Points, in no order, along strands that fork, close into loops and pass close to each other.
(in the rows, 128 means zero)
Two points are linked if the straight distance between their rows is under 87.8. Some points are linked to none.
k_559: [193 135 128  89 140 136 131 104 120 152 107 118 151 134 148  92 129 175
 139 131 149 130]
k_666: [125 110  70  70 134 129  78 147 131 109 137 128 155  91 166 121 110 154
 115 179 103 182]
k_808: [ 73 117 128 104 168  70 175 188 115 116 132 138 155  95 141 214 122 134
 114 158 136 111]
k_463: [119 101  68  94 126 153  64 155 123 109 144 141 172  89 157 118 105 167
 111 177 124 162]
k_92: [136 116 148 155  80 133  96 100 141 120 151 106 115 128  97 101 172 115
 125  48 155  77]
k_958: [131 142  78 131 157 123 163 189 138 111  82 149 179  91 143 149 132 175
 136 157 167 155]
k_168: [ 97 116 111 129  88 147  17 127 115 133 122 147 119  88 140 116 113 119
  96 133 132 151]
k_632: [184 151 123  98 142  98 174 145 103 174  99 128 145 102 117  92 146 180
 142 161 146  99]
k_945: [184  89  76 120 121 154 105 103 153 135 144 105 111  95 124 123 144 178
 133 106 138 142]
k_682: [146  94  77 118 125 162  64 109 116 139 146 129 107 114 151 149 103 143
 146 168 117 188]
k_127: [ 74 138 151 163 107 125 150 135 124 110  97 110 102 108  93 103 170 139
  66 167  89 115]
k_256: [ 96 125 133  48 177 118 168 159 109 141 185 106 140 131 145 151 124  75
 129 116  87 170]
k_371: [140 136 207 159 102 152 152  99 120 133 134 132 144 153 111 114 121 151
 114 110 140  37]
k_196: [151 151  68 112 134  82 207 173 123  96  82 120 131 139 136 145 112 100
 148 152 140 160]
k_916: [137 158 134 126 123  89 201 148 120 140  87 140 152 141 134 148  85 132
 160 140 153 100]
k_266: [113  88 132 152  80 149  92  66  97 106 163 118  73 148 104 138 130  89
 138 126  92 161]
k_832: [194 119 127 111 145 145 124 148 109 156 134 159 164 107 108  74 123 195
 135 129 172  96]
k_427: [128 134  99 102 172 106 176 145 135 148 100 122 129 169 160 153 109  90
 174 123 123 186]
k_499: [148 135 156 129 128 106 111 158 146 171 116 166 125 100  85  87 145 184
 119  87 149  47]
k_827: [ 58 110 171  85 181 105 127 163 120 145 160 129 165 125 156 185 116 111
 104 118 127 118]
k_343: [134  91  68 157  82 124 169 117 106  89 128 122  83 112  85 112 122 108
 131 151 100 159]
k_673: [204 115 121 113 134 157 104 130  90 148 144 158 163 126 119  79 105 168
 146 119 189 109]
k_111: [183 129 106 124 129 156  78  70 136 134 122 101 117 133 140 113 169 138
 122  91 146 149]
k_181: [101 161 126  52 167 135  75 144 127 145 168 124 135 139 173 129 121  71
 120 113 105 194]
k_22: [ 93 126  99  70 106 104  78 138 161 114 149  99 120 115 166 155  85 110
  96 123  76 146]
k_567: [109 136 132 166 130 145  52 101 110 159 130 113 105 154 141 171 125 109
 119 120 142 131]
k_576: [139 159 135 158 137 128  72  56 112 136 140  88 117 178 135 143 158  92
 104  72 134 107]
k_339: [118 127  71  59 132 106  80 144 130 120 123 115 121 104 166 115 109 123
 116 159  80 193]
k_742: [ 87 123 146 109 111 134  65 136 109 101 156 108 135 146 141 119  96 100
  78 125 107 132]
k_383: [125  94  99 148  89 132  72 105 130 157 136 104  72  99 112 147 157 128
 139  94 134 132]
k_82: [123 121  71 145 126 126 132 156 123 146  85 121 118 117 138 140 112 133
 142 148 137 160]
k_443: [ 59 115 163  78 161 105 130 155 141 136 165 144 157 109 160 193  90  98
 115 120 112 127]
k_554: [166 172 145 105 156 124 124  80 122 140 146  91 114 210 161 131 133  73
 135  85 115 116]
k_998: [117 128  58 151 129 130 111 214 142 133 105 155 130  60 100 117 141 170
 103 156 142 124]
k_735: [120  90  71 131 118 165  67 163 122 128 140 152 150  76 132 116 108 173
 119 171 139 150]
k_107: [ 61 123 129 111 159  84 143 190 115 127 118 124 168  93 148 196 132 159
 108 149 138 103]
k_948: [ 82 145 182  71 144 152 122 125 150 122 211 115 141 142 143 163  98  82
 103 107  90 159]
k_971: [ 72 125 160 185 101 143 140 106 115 113  77 129  84 146 108  91 168  85
 108 138  86 128]
k_704: [170 126 112 112 125  78 150 151 112 151 112 161 110  88  78  58 165 148
 152 111 138  81]
k_914: [104  91 144 163  83 158 110  67 108 101 138 131  72 138  97 114 150  97
 136 142  82 173]
k_904: [117 126  93 100 185 118 148 157 129 147 107 128 130 155 165 146 125 100
 166 137 121 206]
k_585: [107 161 115  78 145 135  34 127 131 129 154 131 120 141 171 124 105  78
 111 125 101 192]
k_884: [136 117 158 164  89 147 168  51 149 111 105 121  83 137 119 114 161 116
 149 124  80 114]
k_152: [165 111 113 115 110 101 100 132 168 134 123 157 109  86  93  59 167 169
 149  75 146 115]
k_328: [ 87 136 135 140 163 141  66 155 109 144 113 130 153 153 160 150 125 114
 122 137 153 159]
k_353: [ 90 110 154 130 104 150  83 124 101  91 152 114 125 143 117 102 110 113
  73 140 100 140]
k_949: [ 72 144 200 101 173 137 168 130 141 133 165 114 126 147 127 133 151 102
 106 155  76 165]
k_94: [130  91 117 144  84 141 102  64 109 111 167  82  74 149 109 145 157  93
 146  96 101 137]
k_622: [156 143 206 131 128 139 184  67 119 121 114 120 123 162 142  96 140 125
 140 151  91  80]
k_905: [171 136 145 131 123 147  84 110 139 151 116 147 133 109 116  83 156 162
 119  85 176  99]
k_304: [119 155 143 155 149 130 209 114 146 104  80 131 108 171 135 100 141  86
 140 163  79 161]
k_615: [ 99 120  99 102  92 143  29 138 134 125 119 131 132  81 154 110 111 138
  82 135 115 143]
k_391: [ 88 122 149 124 176 133 158 167 110 116 133 115 160 183 142 138 119  90
 125 114 136 149]
k_854: [104 127  83  81 162  83 136 179 129 116 120 118 158  75 157 169 145 162
 115 185 124 153]
k_336: [ 79 128 101  78 125  67 139 170 148 111 132 145 143  79 155 196  86 117
 123 166 111 142]
k_137: [ 83 120 118 132 142 156  66 186 124 136 120 140 188  91 148 132 134 187
 101 159 150 125]
k_421: [168 131 100 127 113  99 147 144 168 160 110 147 100  76  99 116 132 179
 133 109 138  83]
k_68: [127  87 111 167  75 106 151 127 175 102 166 131  82 100  61 115 150 146
 153  86 118  90]
k_252: [ 80 130 109 102 103  77 148 176 140  84 142 145 144  84 137 193  71 120
 111 175 115 134]
k_425: [182 113 115 119 115 111 138 101  84 174 100 157 104 113 112  61 158 116
 192 128 145 126]
k_764: [162 143  54 120 115  87 200 149 130 116  82 117 106 133 133 146 101 101
 156 154 126 157]
k_706: [131 104 172 171  79 148 154  91 164 108 148 133 106 113  78 100 160 149
 134  90 121  70]
k_684: [132 112  82 113 136 139  77 114 114 150 124 124  87 133 154 145 111 115
 153 159 103 201]
k_538: [ 97 133 104 129 125  96 169 195 111  93 135  99 146 100 112 164 131 151
  91 168 129 106]
k_226: [158 117 119 147 131 155 107 152 182 157 131 159 134  85 107 135 119 214
 125 105 156  84]
k_698: [ 88 126 167 103 182 133 187 145 126 111 167 106 144 158 123 132 146 105
 110 148  89 168]
k_138: [171 117  98 144 139 164  49  69 127 129 161  95 126 124 136 144 161 150
 111 105 149 149]
k_221: [115 154 138 134 168 120 218 133 145  93 100 119 119 168 130 101 159  88
 125 166  79 173]
k_811: [189 113  97  99 146 145 134 119 145 134 138 101 162 141 163 155  94 183
 152 130 149 134]
k_116: [134  86  94 173  72 116 174 119 161  98 152 138  77  90  60 119 144 129
 153 111 113 117]
k_633: [ 89 132 150 115 121 117 141 112 129 104 122 106  90 134 116 101 146 117
  80 174  53 158]
k_222: [ 93 101 151 138  89 154  95 105 104  87 141 125 107 122 101  89 128 120
  79 144  91 153]
k_66: [116 117 103 122 151 116 179 152 106  96 134 103 126 171 126 119 114  91
 127 150  98 173]
k_501: [154 102 133 127  82  88 156 124 141  96 153 137 112 102  73  50 160 123
 162  85 118  79]
k_508: [137 136 124 128 199 160  81 112 131 141 176 130 153 170 171 190 116 124
 156 140 153 182]
k_315: [106 154 118 163 126 131 152 194 135 143  75 150 172 114 120 141 106 157
 126 121 172 101]
k_295: [136 144 164 171 132 153 106  52 118 115 162  97 115 195 128 155 140  96
 110  94 120  95]
k_264: [ 83 128 132  74 153 124  62 151 147 126 139 131 174 102 181 148 122 152
 104 154 117 147]
k_918: [ 82 150 173  62 161 141 112 140 124 139 203 116 152 139 151 162 112  69
 106  94 110 150]
k_101: [171 129 189 127 120 141 161  72  79 108 126 119 133 165 132  67 150 105
 143 130 106  83]
k_473: [167 123 181 139  93 144 133  67  82  99 136 136 131 146 112  60 160  84
 159 102 128  92]
k_311: [145 100 101 133 105 110  87 129 185 135 134 128  93  85  96  92 179 170
 145  66 143 121]
k_819: [125 148 118 147 123 106 203 169 121 101  91 136 164 145 120 136  96 125
 133 132 155 116]
k_359: [103 132 160 190 100 144 166  83 140 121  70 136  82 145 119 109 152  96
 137 131  86 121]
k_661: [133 154 104 127 158 110 181 178 137 120  66 160 183 102 148 155 121 164
 146 142 176 148]
k_195: [149 166 151 153 126 133  76  67 111 134 122 106 140 168 135 120 152  99
  99  66 157  86]
k_161: [191 117 106 132 134 172  75 118 137 129 158 123 161 118 130 120 124 176
 109  85 182  97]
k_349: [116 156 115 119 142 137  26  97 111 147 152 140 102 141 157 147 105  84
 125 138 116 186]
k_849: [168 134 134 149 109 146  60  92 147 138 131 154 130 106 106  78 170 135
 137  65 182 128]
k_224: [118 117 114 143 147 175  39 129 116 130 156 146 163 133 162 164 103 145
 131 162 157 160]
k_917: [180 140 131 134  90  96 219 136 122 120 131 148 108 102  81 121 115 142
 142 160 128  58]
k_301: [203 116 125 116 118 139 110  75  95 163 121 160 115 120 120  76 145 130
 188 131 160 148]
k_318: [139 158 185 104 154 103 160 116 124 161 118 114 152 190 164 150 106 113
 155 111 144  93]
k_527: [166 119 118 114  93 119 134  93 128 142 109  99 108 131 129 102 146 122
 131  79 129  97]
k_27: [167 152 169 130 134 139 106 118  82 178  96 148 148 141 130  75 150 141
 136 124 178  90]
k_614: [107 122  65 111 103 105 104 179 114 125 115 115 121  65 120 117 126 139
  94 161 111 135]
k_374: [123  99 105 148 104 148  42  92 125 161 141 117  82  92 124 156 148 138
 131 121 136 149]
k_267: [175 143 133 124 112  87 208 150  93 142 128 134 120 109  81 102 137 147
 139 151 128  43]
k_379: [ 98 159 133  75 182 141 101 152 102 157 172 123 137 158 157 135 132  51
 139 110 121 195]
k_231: [160 125  56 156  85 104 182 166 142 109 110 144  85  89  83 134 115 119
 133 131 140 112]
k_472: [147  95  62 163  76 111 176 134 134 104 129 133  77  93  75 130 126 112
 140 126 121 127]
k_725: [171 163  79 128 112  97 186 164 150 142  77 149 122  91 123 146 105 153
 153 156 155 127]
k_44: [160 122 173 138  98 118 188  94 122 107 133 138 114  97  89  61 169 140
 144 134  99  66]
k_859: [101 142 139 172 127 137 189 179 128  81 112 117 161 127  97 126 139 163
  83 153 138 102]
k_594: [162 125 152 146  84 117 204  80 149 107 126 139  96  91  87  88 156 140
 147 138  90  79]
k_728: [110 121 125 140 178 148 126 156 137 131  99 150 179 138 169 166 115 156
 151 137 168 165]
k_455: [ 80 121 119  95  96 123  85 135 167 100 158 101 123 124 159 165  70 115
  87 120  82 129]
k_822: [167 111 105 107  85 103 131 103 134 134 112 116 105 109 112  72 161 115
 151  73 130 109]
k_71: [119  86  84 149  83 126 109 114 111 140 126 108  74 114 106 140 123 107
 143 114 116 142]
k_476: [ 80 145 163  95 128 130  57 138 131 110 177 108 145 149 154 143  94  92
  75 109 112 129]
k_967: [158 137 142 157  90 123 216  86 143 105 104 143  98 115 104 110 128 132
 145 158  96 100]
k_287: [162 151  73 144  94 102 192 176 138 124  89 143 111  99 102 138 105 128
 137 141 151 108]
k_670: [145 134 130 151  96 131  66  91 145 133 131 119 119 119 108  92 181 108
 128  50 165 110]
k_39: [183 121 114  99  92  90 193 104  98 125 120 111 112 117 108  81 138 119
 145 121 108  80]
k_417: [118 116  95 113 146 127 156 143 101 118 143 110 100 182 132 119 102  69
 144 140  87 187]
k_570: [158 162 149 109 161 135 154  88 131 146 164  95 106 216 157 152 122  65
 154  95 110 128]
k_351: [157 100  79 157 131 165 114 160 168 146 141 154 137  88 111 150 102 202
 137 128 153 109]
k_271: [155 145 117 149 169 159  45  71 124 140 164 100 133 152 152 174 138 149
 115 127 144 150]
k_253: [ 62 119 154  78 151 136 139 146 151 130 173 166 155 108 156 194  74  72
 117  96 106 150]
k_385: [ 87 134 122  62 141 117  66 146 161 129 141 118 149 107 183 152 112 127
 104 140  97 153]
k_433: [147 115 150 141 101  98 104 130 111 153 123 176 107 115  86  53 162 119
 184  87 162  91]
k_982: [ 90 127 102  71 149  71 127 170 132 126 131 110 144  88 160 170 120 135
 116 168 104 147]
k_431: [134  87  57 154 124 171  94 171 136 135 145 154 148  82 121 138 103 180
 138 159 151 137]
k_240: [122 109  93  87 212 127 148 159 127 123 123 141 168 128 168 147 136 128
 152 149 132 203]
k_839: [ 95 137 141 165 125 144  45 108  90 137 145 127 113 164 133 155 105  81
 108 121 138 137]
k_659: [143 119 176 152  84 151 149  45 147  98 126 106 100 133 117  96 184 116
 142  98  92 104]
k_330: [112 144 135 166 123 133 198 174 125  84 100 134 166 142 103 125 110 146
 105 139 150 106]
k_333: [151 108 151 144  75 148 129  58 138  85 154  94 108 137 105  89 185 103
 147  77 113 113]
k_951: [175 140 113 112 118  65 157 163 146 149 116 162  96  77  73 102 145 168
 133 116 132  60]
k_189: [195 150 124 117 134 146  84  65 119 135 107 124 131 149 148  94 153 125
 130  98 152 151]
k_468: [116 137 134 113 208 158  96 135 125 150 150 148 155 157 169 166 131 100
 158 133 149 201]
k_218: [ 92 123 106 160 140 165  85 191 129 144 105 149 171  95 131 131 129 180
 112 150 161 129]
k_770: [129 136 195 177 109 164 149  86 135 122 124 129 131 178 126 138 113 132
 124 119 134  79]
k_375: [164 162 141  99 138  91 183 144 110 178  93 126 150 112 129 122 128 176
 150 159 148  85]
k_753: [133 141 166 153 143 147 197  89 147 111 112 135 111 191 141 122 117  95
 156 146  88 145]
k_522: [130 123 125 152 116 138 101  98 120 150 119  99  95 165 139 164 125 109
 131 104 133 117]
k_536: [166 144 139 117 117  98 225 104 120 115 119 122 127 160 128 128  93 118
 161 163 106 100]
k_140: [113 123  73 136 127 110 144 172 109 123  93 111 129 128 130 131 115 119
 127 146 130 154]
k_474: [156  77  71 129 116 170  61 111 120 140 166 119 114 104 142 160 107 158
 143 152 135 157]
k_553: [116 124  88  73 139 114 115 148  98 124 153 109  98 159 143 106  99  68
 130 138  73 193]
k_104: [155 113 176 141 104 124 169 121 102 124 142 145 130 115  79  61 153 142
 134 113 126  42]
k_155: [120 115 169 190  82 154 166  93 164 119 120 152  97 108  82 109 151 148
 133 111 118  84]
k_283: [163 128 129 156 134 178  71 108 153 150 143 121 143 114 137 146 141 189
 109 101 173 100]
k_242: [157 114 133 127  98  99  93 122 139 147 124 173 104 102  93  52 163 130
 183  85 160 122]
k_409: [191 101  85 112 113 150  86  83 148 126 132 106 108 107 128  96 171 148
 140  84 143 166]
k_883: [143 106 162 143 106 106 135 145  95 140 135 165 124 120  77  51 159 126
 157  88 147  55]
k_618: [ 91 148 106 152 138 114 158 214 122 116  84 127 181 108 120 149 132 160
 102 123 166  96]
k_797: [131 143  93 103 169  76 218 180 122  94  94 127 156 147 146 149 124  97
 140 131 146 154]
k_321: [ 92 139 193 196 143 178 121 100 126 112 120 136 119 194 127 126 136 101
 111 142 121 138]
k_689: [ 97 138 134 137 151 156  33 137 112 139 131 143 152 134 162 144 118 126
 117 154 150 165]
k_325: [192 123 102 108 157 154  99 105 133 127 155  93 160 158 170 154 107 161
 135 116 157 135]
k_332: [136 107 170 156  78 138 122 105 151 106 161 125 119 122  81  84 163 134
 129  63 140  60]
k_794: [ 57 155 179 126 124  97 163 139 165 105 129 150 116 108 124 159 102 114
  99 190  83 168]
k_18: [ 81 143 157 200 109 152 162 145 136 107  81 137 119 117  88  92 166 143
  78 145 116 106]
k_139: [153 121  78 139 113 126 145 123 149 158  93 118 100 105 133 144 117 155
 144 131 133 137]
k_928: [130 142 193 155  99 142 144 127 123 153 126 130 148 146 109 125 112 153
 115  99 158  29]
k_220: [149 157 150 110 123  83 190 139 108 165  97 121 149 137 132 136 105 150
 153 148 142  73]
k_809: [120 136 116 104 179  79 226 182 121  82 110 120 166 142 136 164 137 110
 117 129 146 133]
k_835: [178 173 133 106 148 124  95  66 114 139 111 110 121 185 161 104 151  90
 130  90 132 134]
k_932: [153 146 119  95 151  82 208 125 137 146 105 121 126 174 156 152  94  94
 181 129 116 145]
k_962: [166 140 143  95 133  98 199 102 122 133 122 104 122 183 150 129  98 103
 163 133  99 108]
k_860: [121 142 165 143 146 133 161 121 134 136 126 122 139 201 151 157  95  93
 152 112 141 118]
k_599: [135 122  44 156 119 120 125 197 146 136 101 157 102  61  94 124 134 154
 119 151 145 136]
k_545: [119 135 139 172 104 147 113 142 147 170 102 134 123 122 116 148 115 156
 123  93 163  75]
k_378: [107  94 101  75 204 130 122 161 120 113 147 145 187 116 173 154 136 146
 133 157 131 182]
k_802: [101 124  89 122 136  95 162 187 105  99 119  94 144 124 125 142 125 125
 103 156 122 137]
k_743: [101 125 122 108 177  77 211 187 118  91 124 114 159 122 135 191 142 130
 108 140 144 116]
k_29: [131 124 111 131 166 147 128 132 146 142 105 135 154 146 167 166 107 154
 163 143 152 174]
k_846: [ 85 123 137 123 190 142  96 168 122 134 113 141 180 136 170 153 140 139
 126 138 159 164]
k_959: [110 160 130 106 198 154 110 135 118 170 155 135 132 169 164 162 134  67
 160 117 140 204]
k_606: [161 141 160 106 118 104 174 117  92 150 111 106 141 157 133 102 121 132
 140 130 129  65]
k_665: [134 132 183 179 112 166 125  57 132 111 142 111 113 179 123 142 139 116
 118 107 123  89]
k_560: [149 158 139 146 172 151  73  83 143 154 138 104 138 167 163 174 136 146
 122 119 151 142]
k_459: [143 106  45 156 110 110 129 161 160 147 110 155  75  60  90 133 136 155
 140 135 134 140]
k_475: [167 140 169 141 134 143  90 125  98 174 110 173 140 120 105  68 154 154
 136 106 183  86]
k_184: [159 158 144  90 183 121 147 107 157 170 120 112 129 183 179 164 123 111
 173 113 127 164]
k_940: [150 131 133 129 103 130 120  99 132 155 108 100 112 141 137 129 137 133
 123  85 140  87]
k_624: [120 132 163 179  97 146 123 146 145 161 116 144 128 128  99 141 108 159
 115  82 164  42]
k_824: [206 128 126 122 120 148  92  63 102 142 126 155 135 132 129  83 134 128
 161 115 166 152]
k_270: [147 161 180 149 114 138 103  81 107 132 130 107 145 171 130 118 136 110
 100  77 157  57]
k_575: [ 76 161 170  88 163 130  63 146 118 132 188 118 160 151 156 146 113  70
  91 101 124 144]
k_934: [ 44 157 199 114 140 110 166 133 168 130 132 153 119 116 125 155 105  93
 108 160  78 169]
k_432: [ 72 136 115 132 155 109 135 204 117 126  96 119 180 101 138 164 145 168
 101 136 156 106]
k_707: [169 158 115 147  87 106 218 167 129 106 108 160 121 110  85 132  98 129
 136 157 150  84]
k_329: [ 58 127 139 130 110 127 137 150 180  67 146 152 149 105 135 167  62 121
  96 154  97 159]
k_239: [115 118  75  90 127 115  89 138 102 135 116 117  96 133 149 115 101  92
 133 152  91 196]
k_98: [175 181 150 113 190 140  94  78 144 145 143 106 158 183 172 146 139 134
 125 110 151 146]
k_525: [118 100  94 105 103 120 126 118  98  82 144 108  94 133 110  96 109 100
  99 154  66 175]
k_630: [116 129  73 111 166 115 143 190 128 106 101 131 177  86 148 154 150 178
 122 171 147 156]
k_912: [157 112  69 144 111  96 133 153 188 144 116 156  78  64  85 132 143 177
 144 107 132 107]
k_143: [202 128 116 117 133 163  85 118 117 131 150 129 173 128 138 105 107 166
 120  97 190 105]
k_186: [167 112  84 114 153 142 147 124 148 134 124 116 148 137 166 167  96 169
 166 150 139 168]
k_514: [108 147 137 168 119 138 136 167 137 156  80 137 155 132 130 148 100 149
 131 113 171  97]
k_19: [110 128 131 123 168 120 200 150 124  86 138 106 138 166 123 118 139 105
 115 159  95 168]
k_245: [ 50 152 217 104 150 133 154 121 161 143 159 135 120 132 133 154 124  99
 106 150  78 163]
k_428: [ 73 114 153 102 207 131 103 169 121 136 123 144 193 125 173 164 153 145
 109 130 157 142]
k_876: [ 84 131 123 118 103  89 154 184 120  90 151 123 140  83 116 191  96 146
 103 185 121 111]
k_933: [151 140 160 133 147 153 170  75 142 118 152 110 100 210 145 138 116  86
 153 122  91 133]
k_80: [ 81 122 162  87 163 111 194 145 141 108 176 159 138 105 126 180  93  93
 120 158  89 172]
k_93: [174 174 175  91 174 123 114  95 118 157 114 116 161 179 172 117 137 135
 136 122 159 129]
k_750: [120 139 115 125 151 133  97 111 110 157 148 111  85 188 151 162 113  71
 150 121 113 170]
k_960: [136  89 123 144  70 140 118  69 131 101 163  79  88 138 103 124 172 103
 149  81 106 123]
k_957: [ 72 110 164 104 192 115 156 173 107 126 151 114 169 151 145 164 134 105
 105 112 132 127]
k_999: [ 87  96 149 161  78 155 102  93 109  95 126 138  87 112  88  85 152 110
 102 145  90 165]
k_895: [117  86  74 131  87 120 120 121  86 114 128 115  84 124 107 118 106  92
 131 140  95 165]
k_263: [ 86 134 154 198 118 162 164 164 134  99 105 134 140 117  80 101 150 164
  73 143 129 100]
k_435: [172 139 126 138 100 112 225  97 131 102 112 129 111 141 118 123 102 120
 150 165 101 110]
k_500: [ 65 123 133  97 140 122  69 166 141 136 128 130 181  85 167 158 125 175
  99 155 128 118]
k_11: [ 70 121 170 133 158 101 188 159 130  93 149 123 149 121 118 182 128 148
  99 181 115 129]
k_642: [181 121 113 112 122 100 145 132 101 166 102 156 113  97  97  52 159 141
 161 125 143 108]
k_558: [ 93 141 186 176 151 172  97 101 106 109 159 135 117 194 118 126 126  83
 103 143 117 154]
k_646: [132  94 101 142  95 122  75 118 168 149 141 105  85  89 103 118 179 148
 143  71 143 122]
k_899: [ 71 138 186 183 123 159 115 101 117 118  96 131  95 169 120  96 162  89
  97 143  96 138]
k_297: [166 131 156 135  93 127 112  80  79 131 124 140 128 144 115  71 151  81
 156  85 151  89]
k_145: [113 114 122 174 107 148 155 136 117 115 110 122 124 160 117 137  98 121
 127 126 135 116]
k_5: [104 132 149 208  88 152 176 118 154 112  86 162  99 107  80  97 152 136
 116 133 118 104]
k_941: [107 120 132  94 114 123 134 105 127  86 149 107  95 131 116  98 122 116
  85 167  48 174]
k_965: [198 114  85  93 134 135 142 139 136 140 142 112 170 111 146 132  91 196
 144 125 161 105]
k_983: [110 134 151 147 156 144 142 131 121 130 137 120 133 206 145 152 103  78
 146 117 137 143]
k_747: [158 145 164 114 124 112 141 123  85 166  99 118 144 149 132  87 138 132
 131 118 150  65]
k_122: [165 103 116 114  80  86 148 116 126 113 137 132 107 102  86  45 156 106
 176  84 125  99]
k_331: [ 66 153 158 131 109 106 157 151 167  74 125 162 127  91 122 160  89 125
  96 192  94 168]
k_520: [172 137 144 118 141 119 124 159 132 173 115 162 139  95  94  81 143 200
 124 120 151  72]
k_214: [113  97 106 150  98 162  23 112 123 153 138 150 103  77 124 139 123 141
 123 137 142 153]
k_812: [151 169 188  93 165 108 132 107 123 168 109 113 160 180 171 136 130 131
 144 119 155 103]
k_146: [ 56 118 128 123 103 130 106 148 178  85 152 137 144 121 152 183  54 110
 103 128  95 143]
k_464: [178 132 101 114 118 119 146 123 159 163 103 128 119  90 120 116 130 185
 134 122 137 106]
k_274: [133 119 118 166 132 176  73 119 144 155 124 126 129 122 144 165 125 172
 127 134 164 129]
k_686: [ 92  98  86 165  95 136  86 176 117 145 114 145 105  81  94 115 122 136
 110 122 139 118]
k_816: [163 142 157 144 100 123  90  73  83 160 118 157 124 133 116  84 154  87
 170  91 168 100]
k_730: [131 108 108 157 145 182  73 136 129 138 145 132 160 131 153 173 104 172
 141 149 165 140]
k_995: [164  74  68 137 118 165  83 114 143 143 161 115 111  93 129 152 126 178
 141 129 139 140]
k_651: [ 69 130 193 117 120 135 115 118 155 104 156 116 127 131 131 141 101 139
  78 162  80 140]
k_390: [ 88 135 162 171 132 154  65 114  89 114 162 128 125 183 124 141 105  78
  99 127 135 137]
k_566: [133 158 203 151 130 138 191  73 146 128  96 137 111 175 148 114 128 110
 150 152  86 102]
k_598: [ 80 136 154 135 111 116 144 121 128 108 111 107  97 117 108 108 155 136
  73 178  70 135]

A piece is two or more points that can be reached from each other along the links. Count, over all rows, the pieces, the separate loops (a circle has one, a figure eight two, a Y none), the forks (points with three links) and the tips (points with one).
pieces -> 6
loops -> 2
forks -> 14
tips -> 22

How many points has the smallest loop of links through each point below? Write 0 if it is on no loop.
k_375 -> 0
k_770 -> 0
k_824 -> 0

Name the points in between on the shortest way along the links from the first point to the second, in order.
k_295, k_432 -> k_665 > k_770 > k_371 > k_928 > k_624 > k_545 > k_514 > k_315 > k_618
k_455, k_137 -> k_22 > k_385 > k_264 > k_500
k_642, k_753 -> k_425 > k_301 > k_824 > k_189 > k_835 > k_554 > k_570 > k_933
k_525, k_104 -> k_895 > k_71 > k_383 > k_646 > k_311 > k_152 > k_242 > k_433 > k_883
